Points on a hilly landscape, in no order, each with its height.
From any point a ball takes the steepest step (drop divided by distance) to one of its 2 nearest points. It stops when none of these is lower. Distance is the straight distance between rows; heights are no part of it.
J994: [-10  12  19  -4  -8  -1  -8   3  -9   2  10 -27 -26  -5  23  22  18 -20
  -7  25  14 -15   8   8  -2  -7  -4 -13  -2 -10]  height 618
J519: [ 31  13  15   3  -2 -19   4  24 -10 -35   7  -5 -12  15   6   9   0 -23
   1 -20   3  13  11   0  44  19   3 -12   1   2]  height 657
J196: [ -5   4  13  -5 -21  -3  12   3  12 -22  12 -29 -22   1  10  -6 -16  -9
   4   8 -13  -4   8   7  48  23  -2  10  12   9]  height 248
J449: [  5 -16   8   1  -7 -11   0  -1  -3 -11   1  14 -10   1  10  16  -6   6
  18 -18  12  20   9  16  -8  -7 -11 -10  15  -3]  height 312
J503: [-11  -9 -21   5   4 -28   0  -8 -24  -5  51   0  -1   4  -4  -1 -24   1
  17  22   0 -28  -4   1  -7  -8  10   0  15 -15]  height 639
J2: [-21  16  -6  19   9  13  26  -9  -8   3  -9  -4  15  -8  -6   3   0  -4
 -34 -14   2  20   6  10 -10 -23  -3 -16   2   2]  height 627
J141: [ 12  16   1   1   1  -2   9   4 -12 -15 -24  -7  10   4  11   7  24  -5
 -26 -19  31   6  -4  17   4 -15  13 -23   9  -5]  height 734
J642: [  7  -7   1   0  17 -17   2  -7   4 -20   5  19  12  18  -7  -1  -9  23
  22 -32   3  28   6  41   5   2  -6  -5   9  -8]  height 445
J7: [  7 -22   2   1  14  24 -17  -4   2  10  16  21  25   7 -20  -8  20  12
  13  11  11  -1  -5 -13 -14 -11   7  13 -31   8]  height 480
J112: [ 35  13   5 -15  21   4  12   2  -8  -3  23  25  31   6  -9   2  19   7
   0  -3  23   2  16  11  -6  -3  -1  -9 -17 -19]  height 765
J572: [ -3  -2  11  31   2 -40  19  16   9 -24 -11 -15 -10   5  16 -15  -3   4
 -26 -38 -11  19   5  13  10   9   9   9   3  25]  height 563
J579: [ -1  24   8 -14  -5   8  14  -1   5  24 -26  -4 -11   4  27   8  11 -10
 -25 -11  -4   1  17 -25   1  -9 -13 -15 -16  -6]  height 205
J761: [ -8   4 -19   6  31  16   8  11   8   8   1  21  33   5 -32  -6  -9  19
   2 -20 -20  18  -2  10   1  10  -8  13 -10  -9]  height 610
J822: [-23 -20  -8   0   7   7   2 -12  -1   5  31  17   4 -11 -10   3 -12  13
   8  12  -5 -18  13  -5 -18  -4  -3  13  -4 -14]  height 705
J190: [ 24  12   9  20  10 -20  -5  17  -2  -5  -7   6 -17   0  22  20  12 -15
   1 -15  12  22  13  -1  -5  -8  13 -28   7   6]  height 507
J443: [ 11   6 -11  14  28 -19 -17   5 -15 -40  36   0  -7  18 -10   6 -10   0
  17   3  -5 -26  -4   2  21  16  17  10  -1 -10]  height 662
J619: [ -5   9  15  -5 -17  23 -12 -15  10  24 -24 -38 -24 -20  20  -2   4 -18
  -2  31   3   3  -8  -8 -15  -6 -17  -3  -9  20]  height 365
J905: [-20  -1   4  17  12   3 -15   0  15 -27   3   4 -28  -3  -3  17  -5   1
   6 -13   0 -12  13   1  -3   2  16   1  -8   6]  height 617
J999: [-16 -26 -21  -3  22   4  -5 -10   0 -24  31  23  -4  -4  -6   2 -17  25
  29 -10  -3   0   9  10  15  -2   5   5   4 -15]  height 670
J195: [ 23  -6  -1  -5  20   3 -10  12  -8  -8  12  25  30  19 -15  -7  20  15
   6  -1   6 -18  -2  -1  -9  12   0  21 -13 -16]  height 667
J790: [  1  29   0 -11  10  14  14  -7  -8  13  -1   6   3  11  -1  -5  24   1
 -33   9  10   7   6  -2 -22 -23   0 -16 -28   2]  height 550
J854: [  2  16  28  16  -5   4  -8   1  -2  11 -20 -29 -10  14  11   3  20 -17
 -20   4   2 -12   0   2  -3  -1  -1   6   8  -3]  height 602
J357: [-30  -3  11  -4  -9  16  13  -8  21  15 -14  -4  -3  -2 -13 -12 -15  16
  -6   1 -21  32  -5  11   6   4 -28   9  -5  17]  height 447
J373: [  8   2 -16  -8 -22  -7 -11   9  -4 -16 -13   5 -24 -10  14  -2  10 -12
   4  13  13 -17  -5 -21  -5   0  16  -8  11  10]  height 288
J788: [-21  -2 -19   5  -6  22   8   1  14  -4 -13  -8  17 -12 -18 -16 -14   8
 -13   1 -14  10 -14  19  34  14  -1  16  18  -2]  height 278
J894: [-16  -6 -11  17   9 -19   4 -16 -19   1  34 -15  10   3   0  13 -14  -6
   5   3   5 -17   1  21 -12 -14  11  -9  19 -21]  height 608
J307: [ -8  -3 -19   0 -19  -8 -24   3  -7  -9   1  -7 -29 -15  18   7  16 -21
   2  19  19 -14 -10  -4 -17 -11  21 -21   7  15]  height 341
J269: [ -7 -22   8 -18 -13  44 -16 -22  18  14  -7  -4   4 -18 -13  -3  -4   3
  10  33  11   9 -17   2  -2   5 -15  10 -25  16]  height 415
J786: [  2 -16  -9  -6  21  14  -8  -1  -9  -9  26  30  29   3 -20  -3   8  15
  -7  -1  16 -22   3   6 -15  -4   3  15 -18 -22]  height 644
J335: [ 17  17 -16  28  31 -32 -11   9 -12 -40  20 -10  -3  20  -1  -1 -12  -9
   9 -16 -19 -14  -1  -2  17  16  19   4  10  -5]  height 630
J663: [  4  15  10   1  10  17  -1 -12  -3  24 -15   4   6   9   0   0  13   3
  -9   2   5  21  -3  -9 -28 -19  -9  -8 -16  11]  height 509
J182: [  2  -3   8 -10 -21 -16  18  10  10  -6   8 -13 -12  -4   2  -2 -22  -2
  24  -2 -17  13   3  -2  38  27 -15   1  18   6]  height 169
J298: [-15 -31  15  -4  -3  28 -20 -17   7  17 -19   6  -8  -7  -3  17 -16  14
  18  -9   8  23 -13   6 -11  -9 -21  -1 -15  13]  height 426
J574: [-24  -5  -9   3   2  11  -8 -20  14   5   1  -6  -3  -3 -22 -10 -12   7
  -7  25 -14 -37  -6  -1 -22   4  11  22 -12   2]  height 243
J782: [  6  15  18  23  -6 -19  27  14  -1  -5 -14 -18  -5   9  13 -10   5  -6
 -26 -28 -10  16  10   5   8  -5   0  -1   2  17]  height 609
J956: [ 26  24  -3  15   1 -40  13  17 -12  -2   2  -4  -1   4  18   2 -13 -28
  -2 -22 -26  -3  12 -24  12  13   4  -5  18 -11]  height 220
J275: [-35  -6 -12  18   7  -9   0 -15  -7   2  15  -9  -2   5 -12   1 -13   6
  -9   8  -1 -18  -3  23 -18 -16   7   1   7  -9]  height 577
J77: [ -3  14 -17  -5 -23  -4  10   9  -6 -14 -19 -17 -14  -8  12  -9  10 -15
 -27   9   4 -24  -9 -11  11   4  17  -3  16   1]  height 350
J52: [  7  19   8  17  -7 -23  -4  13  -9  -7   2 -10 -29  -5  31  11  18 -27
 -17   2  10   8   5   5  -5  -8  12 -27   9   6]  height 453
J602: [  6  23   8   9 -16 -32   5   9 -17 -10  21 -18 -27  11  25   0  10 -30
 -23  14   2   4   6  15   2  -6  -1 -15  10   5]  height 397
J122: [  3  -9  -4   3  11   3   0   0  -5 -12  16  15  18  15 -15  -1   4  17
  11  -4   9  22   0  26   7  -1  -1  -1   5  -3]  height 493
J887: [ 27 -24  -5   0   5   9 -21  -1  -6  14  25  25  14   2   3 -21  28  14
   8   3  14 -14   9 -22 -25 -26   5   5 -35  -5]  height 516
J627: [-15  -3   6 -14  -2  19   3 -11  12   0  20 -16   4 -17 -12  -1  -8  -4
   1  38  -1 -29   4  -6  13  16   1  17 -10  -7]  height 560
J774: [ -6   8  12   7 -14   3 -10  -5  10  24 -17 -20 -24 -18  23  11   1 -18
  13  16  -5   6  -2 -14 -17  -6  -7  -8   5  13]  height 326
J722: [ -2 -21  -3 -11   0  13  -2  -4  -9  -6  13  27 -13 -13  10  13   1   1
   7 -12  20  -5  16  -4 -24 -22  -3 -15 -15 -16]  height 656
J468: [ 18  -8   8  -9  -3  -3  -9  13   2  -1 -19  20   2  12 -12   7   6   3
  14 -11   6   0  -3  -6  -5   9  -1   4   0   0]  height 500
J514: [ 17 -22  -2 -26 -12  32 -19  -3   3  36 -15  26  19  -8 -19   1  -3   4
  10   1   2   7 -19 -28  -4   1  -7   2 -29   7]  height 399
J345: [-26   1  12   5 -14  27  12 -20  18  13 -22 -21  -4  -5 -12 -19 -17   3
 -22   6 -24  13 -10   9  -2   2 -14  18  -8  16]  height 406
J744: [-18 -34  -9  -1   6  -2 -13 -15   7  -6  34  21  -7   1   2  -9 -12  28
  29   3  -5  -4  13  11  -8  -2  -2  17  -4  -8]  height 692
J823: [ -2  10 -14  -1   9  11  17   4 -22  -4  33  -1  32  -3 -24  -3   6   0
 -18  24   8  -5  -5   7  26   3   3   3   3 -15]  height 562
J151: [-10  25   5  -4 -20  12  17   2  -4  24 -18 -32 -11  -5  29  -5   9 -18
 -38  -7  -9  -8  11 -17  11 -17   0  -5  -1  -1]  height 287
J113: [ -9  -9 -10  -3   7  -5   7  -3  -8  -6  30  23 -10 -10   3  10  -8   1
   6   1   3 -15  20 -12 -22 -12   2  -4  -3 -12]  height 682
J428: [  3  14   1  15  20  -5  -9   3  -7 -13  24  -4  -2  16 -12  11  13  -3
   4   7   5 -22   6   1   6   1  22  -1  -5  -4]  height 653
J403: [ 36  13  11  -5   4  -8  -4   5  -3  -3 -29  14  16   9   2   9  18   0
  -5 -24  28  13  -4  16 -11 -11   7 -20   5  -1]  height 758
J880: [ 12   3  -6 -17   1  -6  12  18   3 -12   6  12  -1   3 -14 -10  -5  12
  26   1 -21  -1  -4 -14  13  21  -7  13   5   5]  height 712
J688: [-27  -5  -9   9   6  10   1  -7  24   6 -15 -15  15   0 -18 -20 -14  21
  -3 -11 -25  30  -9  28  47  16  -4  18  15   1]  height 333
J340: [-14 -13  12  19  -8 -17  -1   0   3  -9 -18 -10 -14  -9  14  14  -6   3
   7 -12  10  21  -4  12   0   1  -2  -9  19  10]  height 229
J554: [-18  13 -16   7  -4   9  14 -11  -7   2 -24   2   0  -6   0  -1   2  -6
 -21 -10   5   2  -5 -14 -21 -14  10 -11  -2   2]  height 660
J776: [ 22 -21  -1 -14   5  28 -21 -11  -6  40  -3  30  25  -2  -5  -1  10   6
   4  -6   8   6  -9 -29 -15 -13  -5  -3 -43  -2]  height 435
J646: [ 12  -2  -4  -9   5  30 -18 -21  -6  40 -11  13  21  -1   1  -3  16   3
  -6  17  13  14 -13 -23 -19 -19   1  -7 -32   8]  height 469
J553: [-30   2  -3  26   5 -10  -2 -20  -4   4 -13 -15  -4   9  -1  -6  -2   5
 -14   0  -3   1 -10  19 -33 -13   3   7  15   1]  height 543
J969: [ -8   0  14  -9 -16  45  -4 -19  15  19 -13 -37  -6 -17   1   0  -2  -9
   4  36   6   8 -13   5  -1   0 -15   0 -18  21]  height 391
J612: [ 11  24  -6   6   0 -19  21  11  -9   0  -1  -1  -3   1   9  -1   5 -12
 -11  -4 -14 -12  12 -20   2   4   8  -6  14  -7]  height 329
J135: [  3 -16   2 -23  -9   9  -9   2  17  26 -24  10   2 -14 -23  -1 -26   1
  24 -10 -17  10 -11 -25  -3   5  -3  -2  -6  25]  height 402
J295: [ -5 -15  15   0  10 -23  -3   1  11 -13  -9  14 -10   9   4   9 -14  22
  19 -35  -3  31   7  29   5   7 -10  -7   8   3]  height 387
J171: [  8  18 -18 -17   2  -2  16   2  -7  11  -2  14   8  -1   4 -10   6   0
 -10   5 -15 -20   6 -33 -10   7   4   5   2 -16]  height 277
J236: [  7  -2   2  14  -8 -28  -9  -5  -6 -21  -2 -16  -2  27   3  -8  -1  -5
   9   6  -4  -2 -14  16  14  20   5   9  25  -2]  height 551
J675: [ 13 -18   8  -2   2   9 -19   1   6   8  16  17   4   3  -8 -12  13  14
  24  23   3 -10   0 -19 -10   6   4  20 -19  14]  height 510
J741: [-19  10   8   7 -25   8   3  -3   0  11  11 -57   0  -8  14   4   8 -20
  -8  19   6 -17  -2  17  16 -11   4   4  16   3]  height 655
J334: [ -3  -2 -22  -2  -2   9 -17  -3   1  -1   9  -7  -7  -5 -12 -10  10  -1
   6  29   8 -29  -9 -18 -16 -12  24   2  -3  15]  height 152
J632: [ 13  16  -2  17   3 -44  16  -7 -23 -17  29 -11   5  21   8  -7 -15 -14
  -2   1 -12   6  10  12  -3   6  -5  -8  19  -9]  height 223
J820: [-33 -15   4  14   1   1   9  -6  25  11 -28 -27   7 -11  -4 -19 -17  19
  -7 -21 -18  27  -9  19  42   6   3  12   9  20]  height 384
J207: [ 32 -15  -1 -15  11   6 -10  11  -1   2  18  38  13   6  -4 -15  19  16
  12 -19   6  -3  20 -17 -32 -14  -2   2 -41   0]  height 552
J877: [ -6 -10  -8  27  11 -50  15  -2   0 -41 -16 -17  -6   2  14 -18  -9  17
 -20 -38  -6  14 -10  16  35  15  17  12  16  10]  height 502
J333: [ 31  12  -9 -21  22  -2   4  -2 -18  -6  32  33  37   0  -6 -10  19   8
 -18   9  28 -21   9  13 -12 -16  13 -13 -21 -24]  height 744
J985: [ -1  25 -16 -22  -4  11  20  -6  -2  36 -17   2  14  -3  20   0  16  -5
 -25   5  -6   8  10 -28   4 -15  -6 -22  -9 -10]  height 94
J850: [ 36  -2  11  -2   9 -21 -12  15   4  -6   2  22  11  23  -5   3   2   9
  28 -29  -3   5   6  11 -14  10  -4   9  -3  -5]  height 541
J658: [  3 -28  -5 -24 -18  -6   2   4   0   8   1  11  11  -6  -8   4 -21  10
  32   4  -3  13 -18   7  23  20 -16   4  25  -6]  height 313
J881: [ 27  30  15 -13  23   7  18   9   3   9   3   8  28   9  -5   7  16   3
  -5 -20   5  12  21   8  -3  -9  -6 -11 -15 -10]  height 785
J593: [  1   3  -8  -3  -2  12   7  13   2  -8 -32   6   2 -13  -7   8  -2  -4
  -2 -29   7   2  -9 -25  17   1  15 -10   0   7]  height 489
J165: [-27 -14  -1  21  -5 -26   8  -9  17 -16 -26 -25  -3  -8  10 -18  -8  21
  -9 -26  -6  19 -12  23  36  14  13  13  14  17]  height 440
J389: [  3   6   0 -13   6 -12   8  21  17  -7  -1   0  -1  14 -20 -12 -16  15
  25 -19 -37   9  -4  -4  22  29  -9  16   2  15]  height 711
J313: [  3   6  19  19 -16 -12 -11   1   5  -8 -12 -32 -15  16  10  -1  10 -13
  -5  16  -3  -9  -6  15  11  13   5  13  17   6]  height 578
J299: [-20   0   2  11 -14  -2  14  -1   2  -1 -15 -22   5  -4   8   2   3  -1
  -9  -8   3   9  -7   9   8  -5  -2  -1  20   5]  height 132
J852: [  0  -4  10  22   7  -4 -25  13  18 -11   3  15 -33  -1   5  14   5  -7
  15  -4  -4   1  13 -10 -11   5  14   0  -4  11]  height 588
J819: [ -6   4 -15   5   4  33  -1  -2  -1  28 -19   6  31  -9 -24   6  -2  -7
 -12  -2  -6  17 -12 -11   4  -2   0  -2  -6  -4]  height 535
J829: [  4  10   6 -18   1  12   1  -6   6  34 -35  13  -4  -2   9  15   1  -4
 -11 -19  -4   4   3 -35 -14  -7 -13 -14 -22  -6]  height 286
J347: [ -2 -11 -16  -6  19  21  -9  -8 -16  16  18  21  39  -8 -11   0  13   4
 -18  17  20 -22  -1  -9 -10  -8   9   3 -16 -32]  height 619
J803: [ -2   3   1  -1   1  11  16   4  -5  -6  15  -4  20   5 -17   8   7   2
   9   8   5  17  -1   9  26   6  -4  -1   7  -5]  height 528
J371: [ 10   6  -6   1 -14 -20  -6  -9 -25   2   2  -9   0  -1  29  20  10 -23
  -2   5  20 -16   0   2  -8  -3   7 -18  22 -26]  height 439
J794: [  3  13  32  -2  -6   3   6  10  12   6   9  -9 -18   4  10  12   6  -9
   1  15 -12  -7  19 -10  10  13 -14   7  -9  -3]  height 564
J497: [ 20  11   5  21  18 -26  -5  12   0 -24  11   5   0  22  -2   7   0  -6
  16 -21 -12   4  12   9   0  19   4  -1   1  -7]  height 585
J358: [  1  13   5   9 -19 -27  13  -5 -19  -1  19 -18  -2  15  14  -3   1 -11
  -2  18  -1  12  -3  15  -4  -1  -7  -8  23   3]  height 324
J998: [-20   5   1   4 -23   7  10 -15  15  12 -19 -34  -9  -8   1 -15 -15  -8
 -17  18 -16 -17  -5   5  -2   2  -2  20  16   8]  height 360
J595: [-14  10  18   6   0   2   4  -1  -2   2  -8 -10 -42  -6  20   5   2  -7
 -19  10   2  16   3   3 -28 -20 -23 -15  -5  17]  height 587
J430: [ -1  -1  20  -9  -1  15  -3  -1   8  -4   8   1  -4   4  -9   5   9   4
  10  23   8  -9   1  -8   8  11  -3   8 -17   8]  height 536
J483: [-15   8 -18  -6  16  13   5  -1 -16   7  25   1  25  -7 -24  -2  10  -1
 -26  31  14 -28 -12  -1   8  -6  14   1 -11 -17]  height 591
J273: [ -3 -17   1 -10 -16  -1   1  -5  -6   9   5   7  17  -2   0   5  -8   0
  17  12   4  -1  -9   8   0  11 -15  11  21 -24]  height 358
J907: [-18  -4  18  33  17 -10 -10 -10   0  -2 -23 -19 -19   9  13   3  -3   4
 -17  -8   5  11  -6  22 -34 -20  -5  -6  10   8]  height 501
J240: [ -9 -12   6  19   7   3 -19 -12 -10 -11  -9   3 -21   1  11  13   5   4
  -6 -12  25   3   1  26 -40 -35   2 -14   2   5]  height 444
J990: [  5  -8   7 -17  -9  17 -12  -4   4  36 -25  16  -1  -5  -5  11 -10   1
  14 -12  -7   9  -8 -33 -19  -7  -7  -9 -15  10]  height 348
J162: [ -5 -28  -9 -27 -11  34  -5  -4  19   3   5  10  14 -25 -20 -14  -8  11
  12  44   9   0  -9   0  15  19  -8  16 -12   8]  height 441
J416: [-14 -15  -3   5  17   2 -12   1   8 -36  18  18 -18   4  -3  13  -6  17
  27 -16  -2  -6  13   7  18  11  10   6  -1  -4]  height 647
J946: [-16   2  31   4   2   7   8   2  17   7 -24 -13 -26   6   3  -8  -9   9
  -6  -8 -14  26  -1   7  -7  -4 -26   5  -8  25]  height 497
J146: [ 12 -17   2 -14  -1 -19  -3   0   1  -7   9  -4  -1   9  -2   6 -26   5
  45  -1 -12  10  -6   5  39  26  -9   5  22  -4]  height 253
J793: [-11 -22 -17   4  -3  24 -22 -25   9   5  15   1  -3 -13 -12 -12  -3   7
   2  30   3 -25  -9 -13 -28 -15  16  13 -19  13]  height 225
J305: [-16 -14  13  -3 -14  13  -4  -7  12  23 -18 -12 -18 -18  15  15 -18  -1
  19   4  -1  19  -6  -4 -18  -7 -24  -1   6  20]  height 377
J516: [-16   9  20  13   1  -7  12   3   8  -6  -3  -2 -27  11   7  -4   1  10
 -11  -1  -7  25   6  20 -12  -7 -22  -5   3  19]  height 542
J114: [ 14  17   6  23  -9 -42  16   7  -9  -8  11 -13  -5  15  16 -10 -19 -23
   1  -8 -27   4  11  -2   9  20  -5   2  23  -7]  height 68
J96: [ 13   5  -9   3  -9 -20  -2  -2 -22 -27  11 -12   0  13   1  -1  -3 -15
   3   5   5 -17 -10   3  20  15   8   0  26 -13]  height 520
J422: [ -5 -12  -8  -1 -10  11 -27  -4 -13  -8  -4   0 -23 -10  22  14  16 -10
  -1   0  33   1  -6   6 -29 -34   4 -19  -4   5]  height 395
J742: [  9 -11 -23 -10  -3 -25   9  -2 -29 -13  34  15   4  -5   4  -9 -23   0
  12  17  -7 -22  -6  -6  -3   3  -4   7  21 -23]  height 666
J851: [ -3  14   9  15   7   5  -9  -5  -1   7  -2 -12  -4   8   4  12  15  -6
  -3   2   4 -15   8  -7 -14  -5  12   4  -4   1]  height 626
J24: [-12  21  -9   2  13  11  12 -11 -15  16   5   0  10  -1  -9   0  12   1
 -35   3  12   0   3  15 -29 -34   1 -18  -8  -8]  height 586
J991: [ -1   0   4  -9 -20  -3   6  -5 -13  18  -7  -3   2  -5  17  13   6  -8
   3   9  13   0  -2  -3 -15  -1 -12  -7  17 -18]  height 398
J143: [  2  13  28  10   2 -10  -6   8   1   3  25 -10 -28   6  18  20  10 -13
  -1  22   0   1  19   7  -7   0 -11  -8  -4  -5]  height 593
J278: [ 38   5 -10  -8  26 -10  -6  16 -14 -34  33  27  15  16  -6  -8  10   8
  13  -6   8 -24   9  -1 -14   8   9   9 -18 -15]  height 693
J262: [  2  13 -10   8  14  24   8  11   2  14 -18  13  41   2 -30  -1   4   2
 -22 -19  -3  25  -5   9   8   2  -8   1  -5 -11]  height 571
J404: [-12  -5  19  -4   1 -15   9   9  22  14  -7  -7  -2  11  -9  -5 -18  17
  16 -20 -32  20   2  12  18  15 -16  11   5   9]  height 684
J123: [ -2   8 -12   3   3   8  14  18  16 -13 -25  -4  -4 -10 -16 -11 -10   8
   0 -13 -19  -3  -9 -17  23  12   9   9   7  20]  height 436
J838: [ 34   4  -6 -16  31 -11  -6   3 -13 -10  40  31  21   6   4 -12  21  10
  -4  -3  18 -32  21  -7 -21 -16  14  -9 -31 -19]  height 720
J156: [ 21  -1  15  14   7 -18 -19  21   9   3  -2  17 -25  -2   9  21   2 -13
  16 -17  -6  19  13 -10 -11   3   8 -16   1  15]  height 553
J781: [ -2 -21  12 -12  -2  23 -20   2  12   2 -18  12  -2  -3 -13  18  -5  10
  24 -10  14   6  -5  -5   9   4  -1   0  -6   4]  height 465
J459: [ 37  -7  -9 -26  10  -4   0  20  -5   9  10  45  22   7  -5 -14  11  17
  17 -15  -4   0  10 -20 -14  -2  -7   4 -20  -8]  height 584
J770: [ -6 -14  -4 -21 -13  29  -6   5  14  27 -13   4  28 -17 -35   5 -14   0
   2  13  -1  28 -15   9  27  13 -17   1  -2  11]  height 482
J198: [-17   7 -10 -18  -9  30   5 -11   5  -2  -1 -16  -3 -17 -11  -4  -4  -9
 -14  26   4 -28  -5 -14   9   2  10   8  -8  -7]  height 549
J630: [-29   1  -2   3  -1  -1   2 -22  24  -2  -5 -15  -8   6 -10 -13 -12  11
  -5  14 -25 -22   1  12  -2  14   0  28   5  -3]  height 307
J368: [ 24  12  -1   6   0 -29  -4 -10 -25 -20  13  -5   5  15  10  16   1 -24
  -2  -6  19 -14   5  17  -3   0   9 -13  20 -28]  height 479
J589: [-10 -10  -7  -7  -4  18  -1  -4  22  19 -17   1   9 -11 -24  -6 -20   9
  22   8 -12  12 -10  -5   9   7   0   5   0  17]  height 443
J367: [ 13  24   6   2   4 -14   6  -2 -12 -11 -21  -5   1  -2  17  13  13 -11
 -34 -21  21 -14   9  15 -12 -13  12 -23   6 -25]  height 713
J478: [-13 -40   0   6  -1   2 -22 -17  10  12  10  22  -5   5  -1 -12 -12  26
  25  -8  -9   4   6   5 -26 -11 -14  21  -9  -1]  height 714
J643: [ -4  -1 -12 -17 -15  31   4  -3   7  26 -17   2  27 -16 -16  -3   4  -9
  -9  17   3  16 -15  -4  13   5 -14   3  -2  -2]  height 508
J420: [ 11  -9 -18  -9   7  -4   3   7  -9 -12  15  18   4   0  -9 -10  -7  10
  16  11 -12 -17  -6 -13  -4   7   0  19  14  -6]  height 691
J656: [ -7   3 -12 -15   0  25  11   2   1  -7 -14  10  -3 -13  -8  13  -2  -3
   2  -2   4 -14   2 -25   7   4   9   0  -1  -4]  height 522
J755: [ -7  -8   9 -13 -16   6  -8  -4  -5   5   3  14 -36  -9  19   7   2  -3
  -1  19  10   3   5  -8 -37 -16 -19  -9  -9   4]  height 623
J194: [ 30  -6   1 -27   7 -16  12  23  -6   7  12  33  28  14 -19 -14   4  17
  17  -5 -13  13  -8  -1  -6  16 -17  12  -6  -5]  height 620
J984: [  1   4  14  10 -18  -5   2  20  18 -25  -9 -19 -28   3  10   1  -1 -14
  -7  -6 -10   1   5  -4  42  20   7   5   7  18]  height 308
J617: [  2  -8 -33  -9 -14  10 -11   1  -3 -12 -10  -5  -4 -21  -1  -7  -3  -7
  12  15  11 -23 -18 -15   0  -4  25   0  22   6]  height 228
J445: [  3 -35 -16 -11  -2  26 -14  -5   9   9  23  21  28 -19 -20 -27   1  15
  14  43   9   1 -14   1  13   7  -2  19 -15  12]  height 464
J372: [-19  14  -2 -12 -17   8  -9  -3 -12  13   6 -45 -13 -16  23  15  22 -20
 -13  21  17 -19  -7  11   4 -19  -1 -22  -2  -1]  height 636
J132: [ -8  15  -9   4   3 -10   7  -6 -11   4 -30  -2  -8 -12  22  10   9 -11
 -31 -15  16 -10   6  -8 -25 -20  15 -23   6 -13]  height 686
J529: [ 37  12  10   8  14 -35  -5  28  -1 -35   4   7  -5  24  -1   2  -8  -8
  17 -26 -10  18   4   7  27  24   1  -9   1   8]  height 624
J130: [-15  -1 -16   7 -10   2  14  -6   2  -1 -21 -11  18  -6  -8  -7 -10   1
  -8  -3  -8  -2 -13   3  10   8   3  10  31  -7]  height 213
J771: [ -3   8  24   7 -10 -20  24  16  15   3 -14 -13  -3  17   3 -15  -8   1
 -14 -33 -31  13   8   8  14  13 -15  14   6  11]  height 649
J328: [  3   1  -3   4   5 -11   7  25  18 -30 -18  -9 -19  -7  -5  -7 -15   4
   9 -23 -15  -5  -5 -11  43  27  10   8  10  24]  height 379
J912: [ -5  15   1  -1 -27  -4  19  10  -6  -4 -13 -30 -15 -12  28  -2  10 -19
 -37  -9   3 -13   1  -6  21  -6  12  -6   9   4]  height 343
J690: [  5   7 -19 -28  -1   8   9  -7  -9  31  -1  23  21  -8  10  -3  10   1
  -8  13   3  -5   5 -30  -6  -4  -4 -10  -7 -19]  height 201

Where does a ball stop that starts at each point below?
J782 => J299
J141 => J985
J663 => J985
J96 => J182
J823 => J299
J198 => J182
J819 => J985
J755 => J334
J744 => J114
J372 => J7
J112 => J299
J503 => J334

Call two points neighbours if one is among the 2 nearest of the other. Go from one point of each pair to the other, from neighbour to neighbour, staying as low as possible. Name the highest point that can't be avoided.
J114 and J985 => J612
J334 and J114 => J77
J7 and J182 => J627
